A landscape with many valleys, sampled at points; each row gives a point and its height.
A ball rolls from a point to the lowest of its 2 nearest points, and stops where none of them is lower. Distance is the straight distance between rows; heights are no part of it.
Nini: [-20  41  -9  -1  26 -44 -22   2  -8  31  32 -18  -6  14  41  11 -31  12
  37  18  52 -12 -12 -11  -8  12 -24  14  -6   9 -57 -16  25  54   7 -29
  37 -43  -2  -5  34]  (h 513)
mopef: [  5  23  -9 -30  -8  13  32  18   5  23  41 -52  14 -13  -2   3  27  -2
 -14  -7  -9  -3  18 -35  26 -14  60  -4  22 -46 -20 -51  24 -54  -8  17
  30 -16  17 -11   8]  (h 300)
dev: [ 24 -30 -23  21  -5  23  34   2  10 -17   3  16   3  -4 -13  18  18 -10
  12   5 -34  20 -17  20  42  -4  30 -13   8  14  11 -37   0   2   3 -13
  16 -26  15  19  57]  (h 172)
pumi: [ -9 -20  16 -20  16  -7 -48 -19  -9   9   4  16 -12 -15   1 -14  21  18
  21  -3  11  17  14  21 -15   9   8  -5  16   8  17  24  31   8   8 -19
 -22  26  -2  -7 -15]  (h 343)
dufat: [-10  56 -32  19   5 -11  -1   8 -29  -5 -78  -5  26  19  23 -27 -28  34
 -20 -12  13 -11  15 -20 -74 -18 -55  29   3 -11  13  13  10  20 -18   7
  -8  28 -16   7 -58]  (h 521)
kilip: [ -1   8  45 -10  48 -25  -7  -5 -11   9  61  69 -40  -3  13 -13 -38 -10
  -1   5 -39   4 -44  -9  -2  49 -47   2 -13  37  26  17 -32  11  30  10
   5  15 -34  -2  24]  (h 477)
ligu: [ 51 -13 -14  18  -2  35  50  -5  21 -44  -2  -8  -2   8 -20  19  33  -2
   1  21 -35  -6   2  30  59 -12  20 -16 -17  19  26 -69   8 -19  -5  -1
  26 -33  13  17  60]  (h 247)
sibun: [-18  25 -27  13  -3  37   5   1 -28  16  57  20  15   0 -24   6  24 -55
 -20 -67  -8 -19  47  18 -20 -21 -12 -34   9 -34  10 -34 -22 -19  -1  32
 -26  -9  -7  15 -66]  (h 803)
Zozu: [-13  36 -27  31   2   7   0   7 -16   0   6  38 -30  10  -3 -14 -34   4
 -66   1 -32 -54  11 -13 -48 -12 -70  -8  -7  23  -1   4 -39 -15  -1  40
   7  31   5  20 -50]  (h 592)
kibil: [-21  12   7  16  20  -2 -64 -13 -14  14  46  39 -18 -11 -25 -21  43 -38
  19 -62   0  11  19  64 -30  12 -25 -38  -9   0  39  19  10  -3  15  -8
 -24  18 -26  17 -25]  (h 447)
boz: [-12  38  -5  18  44 -18 -18   3 -19  13   3  43   1   6  23 -25 -20  12
 -14   3   0 -11   3  -9 -43  16 -72   1   4  16   7   7 -17   4   4  12
  19  28 -21   1 -40]  (h 552)
nosod: [ -6   5   9   9 -19  18  -8   1  -9 -27 -54 -23  35  -4  -4 -17  19 -13
 -44 -23  -6 -50  49   5 -56 -33  -4   3   9 -34   7  21  11  -2  -4   7
 -48  24   4  20 -73]  (h 98)
zezef: [  6 -23 -16  28  -4  -6  40  20  27 -17  20   4   6 -13  -5  34 -23 -36
   0  20  22 -10 -21 -27   6  16  35  20   2   4 -13 -25  -3  40 -23 -23
  31 -28  28  -5  58]  (h 405)
zape: [  0 -31  -1   8  10  -5   4   2 -13  -1 -15  11   4  11  16   5  -6  25
  39  18   8  60 -26  18  23  -4  20   1  19  19  -1  13  -1  21  -2 -30
  -6 -14   9   9  28]  (h 195)
temep: [  7 -10  -8  31 -34   4  45   8  44 -48   3  -8   4 -17 -29  46  -8 -74
 -29   0  26 -49  -6 -30   0  16  34  23 -21 -10  -3 -18  -6  45 -29 -19
  24 -34  28  -3  50]  (h 356)
muzi: [ -9  28 -18 -28 -20 -20 -53 -49  15   8 -40   8 -45  19  -5 -13  -7  46
  -3   7  17 -35  13  37 -20  17 -47  -3 -24  23 -15  28  30  54  -3 -17
 -12   8  -3  12 -10]  (h 463)
suk: [ -1   4  -7   5 -20 -19  33   5  34  -4  26 -34  14 -36 -38  36  29 -85
  18 -54  17  -4   1   1  15  -5  44   1  -1 -44  -2 -16  14  24  -7   3
  19 -27  40  11  65]  (h 412)
lef: [ -3  11  -2 -10 -38 -23  16 -17  17 -35 -52 -37  13  36   2  11 -23 -13
  -8   6  37 -24  -1 -24 -12   5  -1  46 -10  -7  -9  40   8  74 -20 -29
  -9 -31  11  -2   4]  (h 490)
Rikik: [-13  17 -12  19 -35  -2 -42  -8  13 -12 -30   5 -40  13 -40 -13  -5   0
 -65   9  -6 -69  30  43 -55   0 -21 -32 -15   8  -4  33  -1  16 -20  11
 -16  23  17  30 -34]  (h 180)
Veb: [ 24 -46 -15   4 -31 -13  35   1  18 -11 -63 -29  27  18  -2  25  10  20
  18  51  47 -11 -28 -17   6  -2  37  19 -39 -29 -25  45 -43  33  -9 -27
 -16 -30  -5 -37 -27]  (h 639)
Zenip: [ -7  32  -4  -3  36 -49 -25  14   0  26  42   2 -14   4  37   4 -43  -1
  16  36  19  -2 -19 -12 -16  41 -30   5   0  21 -41  -9  17  28   2 -18
  43 -13 -10 -10  27]  (h 469)
tabo: [ -3 -12 -12  24  14 -17  40  31   3  -6  20  -6  14  -2  18  36 -35 -13
  32  30  41  24 -30 -23   6   1  32  26   8   1 -32 -24 -10  47 -19 -30
  35 -43  26  -6  61]  (h 448)
pim: [ -9   0  -5  37 -36  -4 -28  23  47   0  44  -7 -41 -13 -48   4 -20 -47
 -49  -1   6 -86   0  34  -8  24  -1 -36 -27   8  -8   1   3   9 -27   5
   8  -7   4  15  17]  (h 240)
ganim: [ -2  51 -28  30 -32 -31   1  18  36  -2  43  22 -44  -9  13  32 -53 -26
 -34  30  -5 -54 -30  10  -4  53 -46 -29  -6  34 -16   8   8  -2 -23  -2
  26  -2   5  20  41]  (h 50)
til: [-18  10  21  -7  54 -27 -11   9 -40  13  16  25 -13  32  39  15 -53  26
  44  18   4  70 -47 -34   1   4 -44  27  -1  24   1  14 -24  36  10 -25
  18  -5 -21  -6  16]  (h 593)
tup: [-14 -22   4 -15  15 -14 -12 -11 -29  11 -13  -2  -4   3  22  -3   5  36
  36   7  24  56 -14   4   5  -4  23   7  23   1  -1  21  17   9   0 -30
 -18   5   5  -3   4]  (h 270)
Zil: [ -1  -1 -13   9   1  -8   3  14  15   0 -51 -32  20 -18   4 -26 -16  13
 -37  42  40 -69  31 -28 -41  10  -6  26  -8  -6 -37   4   3   2 -21  25
  15  28  -4 -24 -30]  (h 646)
maza: [  1 -38   5 -21  35  34 -36  -5 -26  24 -18  28 -12 -32  11 -21   0  47
   8  29 -31  20  15  -3  -3   9  -4   1  -1   5  -5  -1   2 -52  23  22
  -1  62  -9 -23 -28]  (h 278)
neme: [  4 -32  11  -7   6  17 -20  -4  -5  -6  27  42 -28  -9 -14  -3  -1   3
   3  -5 -54  24 -16   1  13   7 -13  -2   9  33  24  13 -14   1  18   1
 -18  20   0  -5  -2]  (h 214)
dip: [ -9  40  -5 -37  34   2  20  21 -19  40  78  -9  -2   0  12 -25  34   4
  14  -9 -18  42 -10 -34  31   1  37 -16  -6 -42   4 -68  28 -81  14  18
  50 -12   2  -8  -7]  (h 376)
topa: [  5 -12  22 -35  12  15 -12 -17 -16   7  84  47 -40   2 -22  -6  12 -36
  21 -64 -48  18   6  24  29   7 -28 -12  -4  15  45   0 -25 -18  35  35
 -10   0 -23   7  17]  (h 339)
lukik: [-12  39  -6  20  31   0   0   6 -16   1  -5  40 -13  11   9 -30 -39  13
 -44  -6 -19 -34  14 -26 -41 -16 -82  16   1  27  15   8 -38  -8  -2  37
  10  37 -13  15 -48]  (h 576)
kap: [  6 -29  -2  16 -18  12  27 -29  -8 -60 -72  -1  16  25  -6  24  12  -9
  22  -3  21  45 -14  27  20  -6  29  23  -2  -1  21  22 -11  51 -13 -41
 -20 -33  18  24  31]  (h 730)
mosa: [-13  48 -15 -11  28 -39 -19  -6 -26  18 -31  -1 -15  32  46   6 -65  43
   9  20   7  22 -16 -42 -26   4 -84  35 -16  36 -24  11  -1  25   1  -7
  22   8 -15 -12   1]  (h 492)
kodum: [  0  49 -39   0  -4 -20 -14  -1 -10 -10 -81   4  -9  20  19 -23 -35  52
 -29   9   0 -20  22  -8 -62  -8 -62  29  -9  17  -8  19   6  15 -15  15
  -9  37  -8   2 -38]  (h 503)
badas: [ -8  -9   1  -3 -16 -24  14  -5   5   6   6 -26   9  13   1  27   2   3
  50  15  70  -7 -23  -9   4  -2  34  29 -21 -23 -33  13  -3  72 -12 -38
   8 -47   6 -22  28]  (h 577)
Vigen: [  0   3   2   6   0   9  15  11   6   1 -17 -44  41 -28  17  -1  -2 -17
 -33  -4   6 -35  36 -39 -20 -24  12  22  27 -25 -23 -16  15 -18 -10  12
 -14  12   0 -11 -31]  (h 238)
rovu: [ 44   2   9   1  -9  49  39  -6  23 -53 -39 -22  19  29 -16  -1  33  23
   2  22 -38   8   7  24  66 -25  22 -11 -11  19  41 -47   8 -23  -1  -1
   5 -30  18   8  28]  (h 301)
Mok: [  0 -34  -7 -19  20  54  -8  -5 -31  34 -58  -5  -5 -16  10 -27   4  66
  -1  39 -31  35  16   1  25 -10   7   2 -10   2 -11 -17   2 -78  10  34
   0  58  -7 -12 -35]  (h 194)
Dega: [ -4  38 -18  -4 -32  -9 -15 -13  14 -33  -3  33 -41  20   4  21 -41   7
 -16  22 -14  -2 -31  -9  -3  41 -53   4 -20  56  17  36   7  33 -14 -21
   2   4  21  10  29]  (h 380)
sobi: [ -4 -31  17 -13  61 -21 -28   8 -43  35  15  31  -9  -3  41  -5 -17  40
  52  44  -1  74 -39  24  15  28   1 -18   0   9 -25   6  -1 -24  28 -12
  15  12 -31  -5  23]  (h 465)
rerit: [-12  10   1   9 -20   7 -31  -5  -1 -23 -53  -8   3   9 -27 -22  18  -9
 -46  -7   0 -57  42  30 -60 -14 -13  -9   0 -14   6  31   8  22  -8   3
 -35  23  10  23 -60]  (h 135)
nen: [ -6  -7  27   6  48 -26  -1  13 -42  31  13  28  -1  17  41  -6  -2  41
  59   9   1  97 -52  19  39 -12  -2 -24   7  14  -1   1  -8 -36  31 -13
  21 -10 -22   9  39]  (h 522)
zud: [-10  10  13 -10 -43  20  -4 -32 -17 -40 -11 -15   6  15 -39   5  47 -41
   0 -81 -33  41  11 -11  15 -27   5  14  16 -18  38  16  -8  -9  22   8
 -42  -3  19  10   0]  (h 770)
gir: [ 26 -37  -5   3  -9  42  23   6  16  -2 -51 -18  14   1   1 -12 -11  45
  -3  43 -40  17  -6   3  54 -19  12  -8  14  20  -9 -25 -18 -35   1  15
  -9   9   3  -2   2]  (h 334)
runi: [  9 -34   0   4   1  28 -13 -17  -8 -27  -1  57 -23   3 -17   2  17   0
  24 -10 -48  61 -35  39  26  10  -8 -11   0  46  43  16 -18  12  15 -13
 -12  -1  -2  16  24]  (h 106)
vuli: [ 30 -55  11 -38 -55  50   2  -3  20 -20  -6 -26 -16   1 -49  13  14  15
 -31  16 -40 -49  34   9  15 -15  45 -19   7 -19  -6  -6 -16 -18  -6  31
 -23   2  15  -3 -20]  (h 263)
keb: [ 15 -35 -10   9 -33 -20  25   5  26   2 -17 -18  19   6 -16  29  11   6
  23  47  51 -18 -28 -20   1   7  49  11 -30 -25 -31  24 -26  43 -18 -26
   6 -32  -3 -49   2]  (h 612)
zisa: [  3  -3   7   9  35 -39 -18  25   8  21  63  18 -13 -18  24   6 -23 -28
  15  15 -10   9 -20 -10  -7  34  -6  -1  11  22 -20 -11   9   9  11 -12
  28   0 -13 -13  28]  (h 413)
mufi: [-13  30   7  21  19  -8  13   5 -23  -1 -37 -16  34   1  23 -15 -18   1
 -14 -30  13  13  12 -45 -45 -38 -40  35  21  -2  25  14   8   6 -11   1
 -26  23 -18  -4 -49]  (h 544)
Tagid: [-10  19 -14  10  -9  19 -11 -15 -23  -2  63  10  -7   8 -41   3  22 -69
 -12 -82 -17 -11  48  31  -4 -20 -22 -28   0  -6  18 -22 -32 -18   9  35
 -34  -6  -8  18 -43]  (h 795)
Serig: [ 13 -47  -5  29 -37 -10  13  24  62   8  43   0 -13 -31 -46  30   6 -24
  -3  25  23 -60 -29 -10   2  26  48 -17 -39  -8 -10  -6  -8  24 -28  -7
  27 -15  -7 -42  36]  (h 546)
rup: [  3  -7  10  -8 -17  16  29 -12   2  -4 -30 -31  17  17 -11 -37  49  32
  10   3 -10  18 -17  22  63 -30  65 -19   2  -9  13  -3  14 -32  10 -12
   1 -20  16  23   9]  (h 385)
Tava: [ 37 -10   0 -36 -41  31  16  29   4 -21  28 -42  -4  16 -30  26 -12   9
 -45  18 -52 -11  50 -18  -4  -9  13  -9  30 -21   3 -38 -16 -55 -22  47
 -12   8  22 -27 -37]  (h 152)
gegu: [ -1  19 -18  33 -40 -14  -3  20  56 -14  43   9 -40 -12 -17  24 -37 -41
 -30  19  17 -69 -24   6   0  43 -11 -19 -23  24  -2   0  13  14 -30 -11
  28 -10  12   8  51]  (h 157)
nif: [  3  -6   5  23 -42   2  29  17  52 -31   1 -25  12 -10 -25  24 -12 -60
 -42   5  12 -70   6 -30  -6   6  23  17  -3  -4 -19  -3  -8  33 -23  -7
   7 -18  21  -2  15]  (h 319)
vel: [-18  43  -5  16  22 -30 -24  -2  -6   8  36  42 -23  14  -5 -14  -1 -20
 -16 -18  -5  -7  -2  16 -30  22 -60 -11   4  29  13  17 -11  23   3  -6
   5  10 -20  15 -19]  (h 520)
delab: [ -4  29 -20 -16  -3 -22 -38 -19   7  -8 -54   4 -29  15   5 -24 -16  49
 -22  24  12 -34  20  17 -42  12 -39  11  -9  20  -9  27  17  32  -9   2
 -13  31   3   1 -28]  (h 482)
niri: [  6 -15  16 -17  -6  16 -30 -11  -5   4  59  29 -31  -8 -26   0  23 -24
   6 -40 -47   6  14  20   4  -1 -20 -14   3  22  29   4  -7 -14  28  16
 -23  13  -7  -3  -8]  (h 283)
zive: [ 19 -58  -1  10 -35   2  16  14  47  21  33 -10  -1 -33 -46  24  31 -10
   3  12  10 -49 -13  -6  18   8  63 -20 -19 -21 -18  -7 -10   3 -13   6
  22 -11 -14 -38  29]  (h 514)
Bom: [ -3 -38  21 -20 -19  11 -53 -22  10 -10 -14   1 -27 -12 -39 -13  27  -3
  -2  -6   2  -6  19  34 -10   5  22 -11   4   7  21  39  20  20   0 -10
 -36  23   5   0  -9]  (h 390)
gilup: [-13  -7   9   0 -37   6  -9 -31 -12 -47 -32  -8   2   6 -30  11  37 -39
  14 -58 -17  54  -6   4   8  -9  19  18  19 -14  35  32   0  20  10 -18
 -32  -2  22  13  20]  (h 758)
biz: [ 19 -51  -3  -4 -34   7  19  -2  29  26   3 -10   3 -17 -40   1  54  14
  16  10  12 -20 -15  15  34  -6  76 -31  -8 -23  -7  10  -2  -9  -3   3
  11 -14  -9 -15  27]  (h 475)
voz: [  34  -61  -12   -7  -22   -1   32    4   15  -15 -103  -29   18   10
   -2   -4    1   33    0   52   36  -17  -15  -20    5  -14   32   33
  -30  -24  -17   56  -46    8   -9    3  -32    3   -7  -23  -50]  (h 665)
Noba: [ -5  -5   5  -7  -5  -1 -33   0  10 -24  17  37 -43   2 -11  -5 -18  -3
 -10  14 -30  -1 -22   6  -9  32 -24  -1 -10  50  19  31  -1  27   4 -19
 -10  22  12   0   5]  (h 299)
Rasat: [ -6  32 -28  29 -11  -8  -3  24   8  -9 -15   3 -23  -5   5 -10 -45  10
 -70  32 -26 -69  13 -19 -39   4 -50   0  -2  30 -33  -8 -15 -25 -11  32
  10  40  13   3 -28]  (h 609)
zezif: [ 43 -50   3 -21 -55  58  30  -3  32 -31 -35 -19   3  12 -48   6  29  30
 -22  34 -34 -40  12  24  49 -14  47 -30  -6 -13   1 -13 -27 -21  -9  25
 -14 -18   7  -1  -7]  (h 305)
Seviv: [-16  24  10  16  24 -22  10  10 -27   2 -25 -25  25  14  32   2 -32   1
   5 -15  19  41  -7 -58 -30 -31 -35  45  20   9  18  15   7  22 -14 -14
 -12  10 -10 -12 -22]  (h 561)
gov: [  2   7  13 -13 -34  29   1  -7   2 -15 -20 -38  38  -7  -4   6  37 -27
 -42 -42  -8 -50  62   8 -29 -38  18 -16  13 -53  -3  -3  14 -34  -1  10
 -40   5   8  18 -60]  (h 49)
duki: [ 18 -18  -8  36  13  11  36   9   0 -12 -22  12  22   9  14  17  -1  10
  24  15 -17  51 -22  10  42 -23  13  -4  11  27  12 -27  -6  -1   1 -21
  12 -26  14  13  54]  (h 79)
mufa: [  5 -46  14 -19 -30   5 -13 -14  22 -16 -37  -6 -14  -3 -33  -7  12   4
  -9  21  15 -27   7   8  -2   4  32   9   0  -4   3  43   0  35 -10 -11
 -29  12   7 -11 -14]  (h 426)
Kul: [-17  27 -17  14  11  31  -7   7 -16  28  45  31  37 -19   5  -8  20 -25
  -7 -47  -4 -18  32  11 -29 -15 -17 -31  18 -32  12 -30  -4 -31   9  19
 -15  10  -8  13 -61]  (h 811)
tepuf: [-18  15   3  13  34   9 -23  15  -5  36  23  17  52 -43  43 -16  -2   0
  14  -6  16   4  16  -7 -30  17 -12 -16  11 -20 -16 -32  23 -50  15  12
  17  30 -12  -9 -28]  (h 833)
gugod: [-21  -4   1   8  16 -26  34  30 -22   8   8 -22  18   1  33  29 -22   8
  48   9  50  54 -27 -16  11 -21  34  22  24 -18 -33  -9   0  25 -13 -31
  16 -37  23   1  50]  (h 493)
Pep: [-21  56  -8  11  44 -39 -12  14 -34  25  -6 -13  13  24  54   5 -54  20
  16  12  27  21 -12 -42 -33   3 -72  29   0  19 -24  -7   7  23  -4  -9
  33  -8 -19 -11  -7]  (h 528)
Vus: [-17  27   0  17  24   6  -6   2 -10  22  23  18  44 -24  29 -12  14  -8
  -3 -37   9   7  22 -17 -29 -14 -23  -9  25 -19   7 -23   8 -31   8   5
 -11  18 -11  -2 -47]  (h 820)
fitif: [  41  -48    8    9  -11   27   36  -19   27  -39 -111  -11   28   14
   10   -2    3   31   -2   30    7   12   -6   24   44  -31   14   10
   -7   22   26   23  -26    1   -3   -5  -38  -18   13    3    5]  (h 702)
kevub: [ 23 -38   7  12  -8  23  20 -26   9 -52 -97   3  16  21   8   7   5  22
  11  18  10  40 -13  40  30 -17  11  12  -5  28  33  24 -16  29  -8 -26
 -42 -25  14  14  14]  (h 714)
pilan: [ -3  16 -30  16  -9  -2  -6  21  16  -5 -54 -11  -4 -12   2 -27 -31  24
 -58  41  15 -80  33 -10 -53  12 -23  14 -11   7 -41  -6  -2 -11 -19  38
  22  42   1  -8 -30]  (h 628)
nak: [ -4  22  -5  11  -6 -24  26  13  33  21  44 -41  18 -40 -17  28  35 -72
  -2 -55  19 -26  23   7   8 -15  43  -6  17 -36 -22 -29  27   2  -7  12
   7 -21  18   9  23]  (h 382)
vozev: [-23  25   6   7   1 -19 -69 -22  -1  -3  14   3 -23   5 -30 -13  32 -28
  20 -44  20  11  15  60 -24  21 -15 -14  -9  -4  21  22  29  37  -2 -34
 -21   9 -15  19 -11]  (h 406)
Difa: [-29  27  -3  21  30 -12 -32 -10 -25  10  58  48 -25   4 -27 -23  22 -59
   4 -65   2   2   8  43 -20  14 -46 -23  -5   9  33  15 -26  14  12   3
  -7   2 -31  27 -20]  (h 481)
Tef: [  28  -58   -4    2  -10   14   34   -4   14  -16 -109  -29   20    8
    5  -15  -13   40   -2   42   19    6  -11    1   26  -23   30   25
   -6   -5   -4   42  -35    3  -11    4  -40    4   -1   -1  -25]  (h 684)
bep: [ 10 -26  12   2  25   0  -1 -10 -19   4  23  59 -17   9   3  -2  21  11
  49 -14 -47  77 -45  35  35   7  -6 -20   4  33  38  10 -13  -3  29  -4
   7  -7 -18  17  38]  (h 208)
kene: [ -2  30   0 -18 -19  -9  40   4  28  21  31 -55  30 -33  -6  17  51 -35
 -21 -40  23 -40  32 -13  11 -23  66  -8  12 -63 -24 -32  34 -37  -5  16
  20 -26  15   0   0]  (h 352)
Nev: [-13 -24  26 -24  57  -1 -40  -8 -45  45  13  46   7 -32  48 -17  -2  41
  42  22   7  56 -11   6 -11  36  -4 -20  -9 -11  -2   3  22 -55  37   2
  21  42 -25 -19  -5]  (h 381)
tor: [ -2  -1  34 -10  64 -10 -37  -2 -24  42  50  59  12 -35  37 -17  -1   4
  27   5  -9  19  -5   4 -22  42 -27 -20  -8  -8   3 -11   7 -42  42  17
  16  34 -40 -20   0]  (h 282)
bivo: [-20  13   7   6  11 -26  18  13 -27   0 -26 -48  26  11  45  13 -31   4
  16  -6  37  41  -8 -47 -22 -26   6  45  25 -11  -7  12  19  26 -17 -26
 -14 -11   6 -13  -1]  (h 569)
suz: [ -2 -22  -2   7 -30   9   1 -30  -4 -54 -46  -5   5   8 -28  21  28 -35
  22 -30   7  46  -9  24  15   2  40  16   4 -18  26  25  -1  38  -3 -32
 -16 -17  24  21  38]  (h 745)
zaniv: [ -8   8  -5  31 -56   0 -41   2  37  -9  14   1 -53   3 -51   3 -26 -22
 -58   8   1 -83   3  45 -20  21 -15 -45 -34  14  -3  31   3   5 -30  13
  -5   5  19  29   5]  (h 237)
Kefa: [-25 -12   4  -2   4 -17  33  10 -35  15 -33 -49  20  -2  48   8 -18  27
  21  11  63  48  -9 -27  -2 -30  38  28  19 -33 -26   9   6  -9 -16 -25
   0 -20   4  -9  12]  (h 539)
dab: [ 14 -18  -2   9  27  -4  26  13 -12   9  48  55 -10   1   9  19   4 -17
  36 -12 -54  56 -46   8  35   8  -3 -13   1  16  22 -21 -16  -3  29  -2
  26 -17  -7  13  58]  (h 293)
zok: [ -9  -2   1   9  38  -8 -31  15   3  27  19   0  25 -41  28 -17  -6  -3
   8  23  33 -18  20  -4 -27  29  -2  -6  12  -3 -30 -17  27 -17   1   4
  23  24  -8 -16 -11]  (h 847)
beb: [-11  -2  26   3  44 -26  14   5 -45  16  24  40  -3  27  27  22 -16  13
  59 -20   5  97 -49 -11  25 -15 -17  12  18  14  24  13 -21  15  13 -19
  13 -13 -14  12  34]  (h 566)
Pediz: [ 43 -52  -1  -9 -26  58  18  -6  31 -28 -64 -10   3  -2 -17 -10   1  52
 -16  46 -40 -16   2  26  51 -18  19 -10  -1  23   0 -15 -30 -23  -3  24
 -29   6  12  -1  -9]  (h 347)
bofez: [-26  37 -11   8  39 -24 -10  22 -22  28  -1 -41  26   2  56   0 -44  14
  24  31  68  -2   6 -34 -31  16 -30  32  -2  -1 -61 -20  25  19 -10  -9
  42 -22  -6 -18   7]  (h 573)
mek: [ -1  21  10 -23 -32  25  -8 -32 -21 -27  40  -6  -6  22 -49  -4  35 -44
   0 -93 -23  22  40   3  15 -28 -20  -2   8  -9  41  -3 -22 -24  18  36
 -38  -8   7  12 -16]  (h 782)
tufog: [-17  19   2  -4   3 -40  -9  -8   8  23  31 -32   1   6  11  11  -4  -3
  49   3  71 -17  -8   0  -5   6  15  17 -10 -11 -37   1  26  63  -8 -33
  21 -40   2  -9  27]  (h 548)
Lek: [  8 -17   0   3 -10   3  36   2   7  18  -3 -22  16   0 -11 -27  47  26
  26  12  11   9 -24  18  56 -20  74 -27   1 -12  -3 -10   9 -27   7  -5
  22 -26  13  12  37]  (h 424)
tulo: [  7 -13   5   2  31 -19   7  23  -3  25  69  36 -12 -16  18  19 -13 -32
  21  -7 -37  29 -29 -20  17  17   1  -1  13  13  -4 -20  -3  -5  24   0
  21  -4 -10  -9  38]  (h 361)
Tuta: [ -4  50 -28 -10 -19 -36  -7 -15  10  -6 -20  13 -27  21  34  21 -60  37
 -17  23  -7  -6 -17 -25 -14  20 -72  19  -9  48 -24  25   5  31 -17 -10
   7   7   6   6  18]  (h 439)
lasiz: [ 18  26  -1 -43 -27  28  30  26  -1  -8  17 -62  19  11 -13  10  19   4
 -47   1 -21 -10  48 -38   8 -16  39  -1  27 -53  -2 -40  10 -67 -27  29
   7  -5  15 -21 -31]  (h 230)
biku: [ 25 -25   3 -33 -36  33  -7   6  15  -8  28 -31  -6  -6 -30  18   5   0
 -32   4 -41 -40  46  -2   1 -11  24 -14  18 -14 -10 -29   1 -31  -2  29
 -21  10  13 -13 -21]  (h 216)
ran: [ -9  12   2 -16 -11  26  18  -6 -13  12 -25 -35  39 -21  27  -7   6  15
 -27 -23  -7  10  29 -46 -16 -40  10  14  19 -40   6 -21  27 -60  -1  11
 -13  21   0 -15 -38]  (h 176)
sak: [ -8  25 -11 -27  20  13  28  25  -9  39  53 -41   9 -10   8 -14  26  10
   1   6  -7  23  -2 -34  34   0  62 -12   6 -39 -25 -68  28 -71   1  14
  52 -17  12  -6   6]  (h 359)
lono: [ -4  -5  35 -13  37 -11   0 -12 -10   2  76  60 -31  -6  -4 -10 -14 -48
  13 -52 -32  15 -16   8  20  23 -40   4  -2  31  39  10 -33  10  33  18
  -5   2 -29  14  29]  (h 399)
vosa: [ -2  31  16 -37  45  -4   1  -4 -25  50  85  37   0 -12  26 -24  32  -3
  25 -36 -14  30  -4 -18  21   6   2 -28  -7 -36  24 -43  21 -77  41  30
  35  -1 -25  -9   4]  (h 280)
Dumiv: [ 15 -41  -6 -10   9  41   6   1  -2  29 -57 -26   6  -7   4 -33  -2  60
   5  53 -18  18   1  13  57  -5  16 -10  -2  18 -27 -16 -13 -65   4  32
   2  29  -7  -6  -8]  (h 274)
Sugur: [ -1  19  24 -11  59 -15 -16  -5 -19  52  79  60  16 -33  40 -17  20 -17
  31 -36  -2  18  -3   8  -5  20 -14 -32   3 -24  16 -26  12 -51  42  23
  15  10 -42  -6   5]  (h 179)
Kasa: [ -1  -9  -2 -28 -27 -15  -8 -25  14 -20 -55 -24 -11  28 -10  -7 -11  20
   1  23  35 -22  -4  -8  -9  10   3  31 -16   0  -3  47   7  66 -11 -21
 -22 -11   7  -8 -15]  (h 464)
Vot: [-12  24  16 -26 -34  16  16 -16 -12 -14  -7 -35  28   0   1   1  46 -12
 -33 -54 -14  -1  41 -18  -6 -44  17   4  20 -44  20  -7  27 -45   9   4
 -31   1  11   5 -39]  (h 107)
sobo: [ -5   6  35 -11  63 -34 -17  -3 -28  18  40  54 -26  12  28  -5 -48  13
  18  28 -22  40 -46 -24  -4  42 -46  11 -12  32   7  19 -27  18  26  -2
  20  12 -35 -12  18]  (h 538)
Fik: [-21  22   1 -19  -5 -16 -68 -44   3   8  -9  -3 -34  21 -14 -14  11  17
  25 -13  24  -6   7  47 -12  25 -25  -2 -20  16   6  32  41  63   2 -40
 -14   0  -9  12  -9]  (h 440)
Num: [ 20   9  13 -14 -15  44  19  -5  15 -32 -20 -25  15  31 -23 -35  50  30
  15   9 -40  18  -9  42  70 -22  43 -24 -10  11  38 -22  12 -32  10  -4
  -9 -14  19  18   5]  (h 346)
Zino: [  2  -3   6  17 -22  -3  21  17  31 -12  -7 -46  28 -14  -5   8  -5 -42
 -46   1   8 -60  27 -31 -11 -14  17  23  21 -13 -31  -5   3  15 -16   7
  -8  -4   8  -4 -17]  (h 279)

Call two points neighbours if one is among the 2 nearest of the other. Go from one point of each pair to the other, from neighbour to neighbour, staying as low as possible. Name the highest point that can't be avoided.
Tava, Mok -> Pediz
Sugur, ganim -> suk
Sugur, vozev -> bivo
gov, ganim -> pim
Mok, Sugur -> dip
gov, neme -> Dega

Where does a ball stop that starts at each point below?
gilup -> runi
voz -> runi
Pep -> neme
Pediz -> Tava
Zino -> gov
til -> neme
lef -> duki
zive -> duki
bivo -> gov
Nini -> runi
zaniv -> gov
pilan -> vozev
Zil -> gov
beb -> Sugur
tepuf -> runi
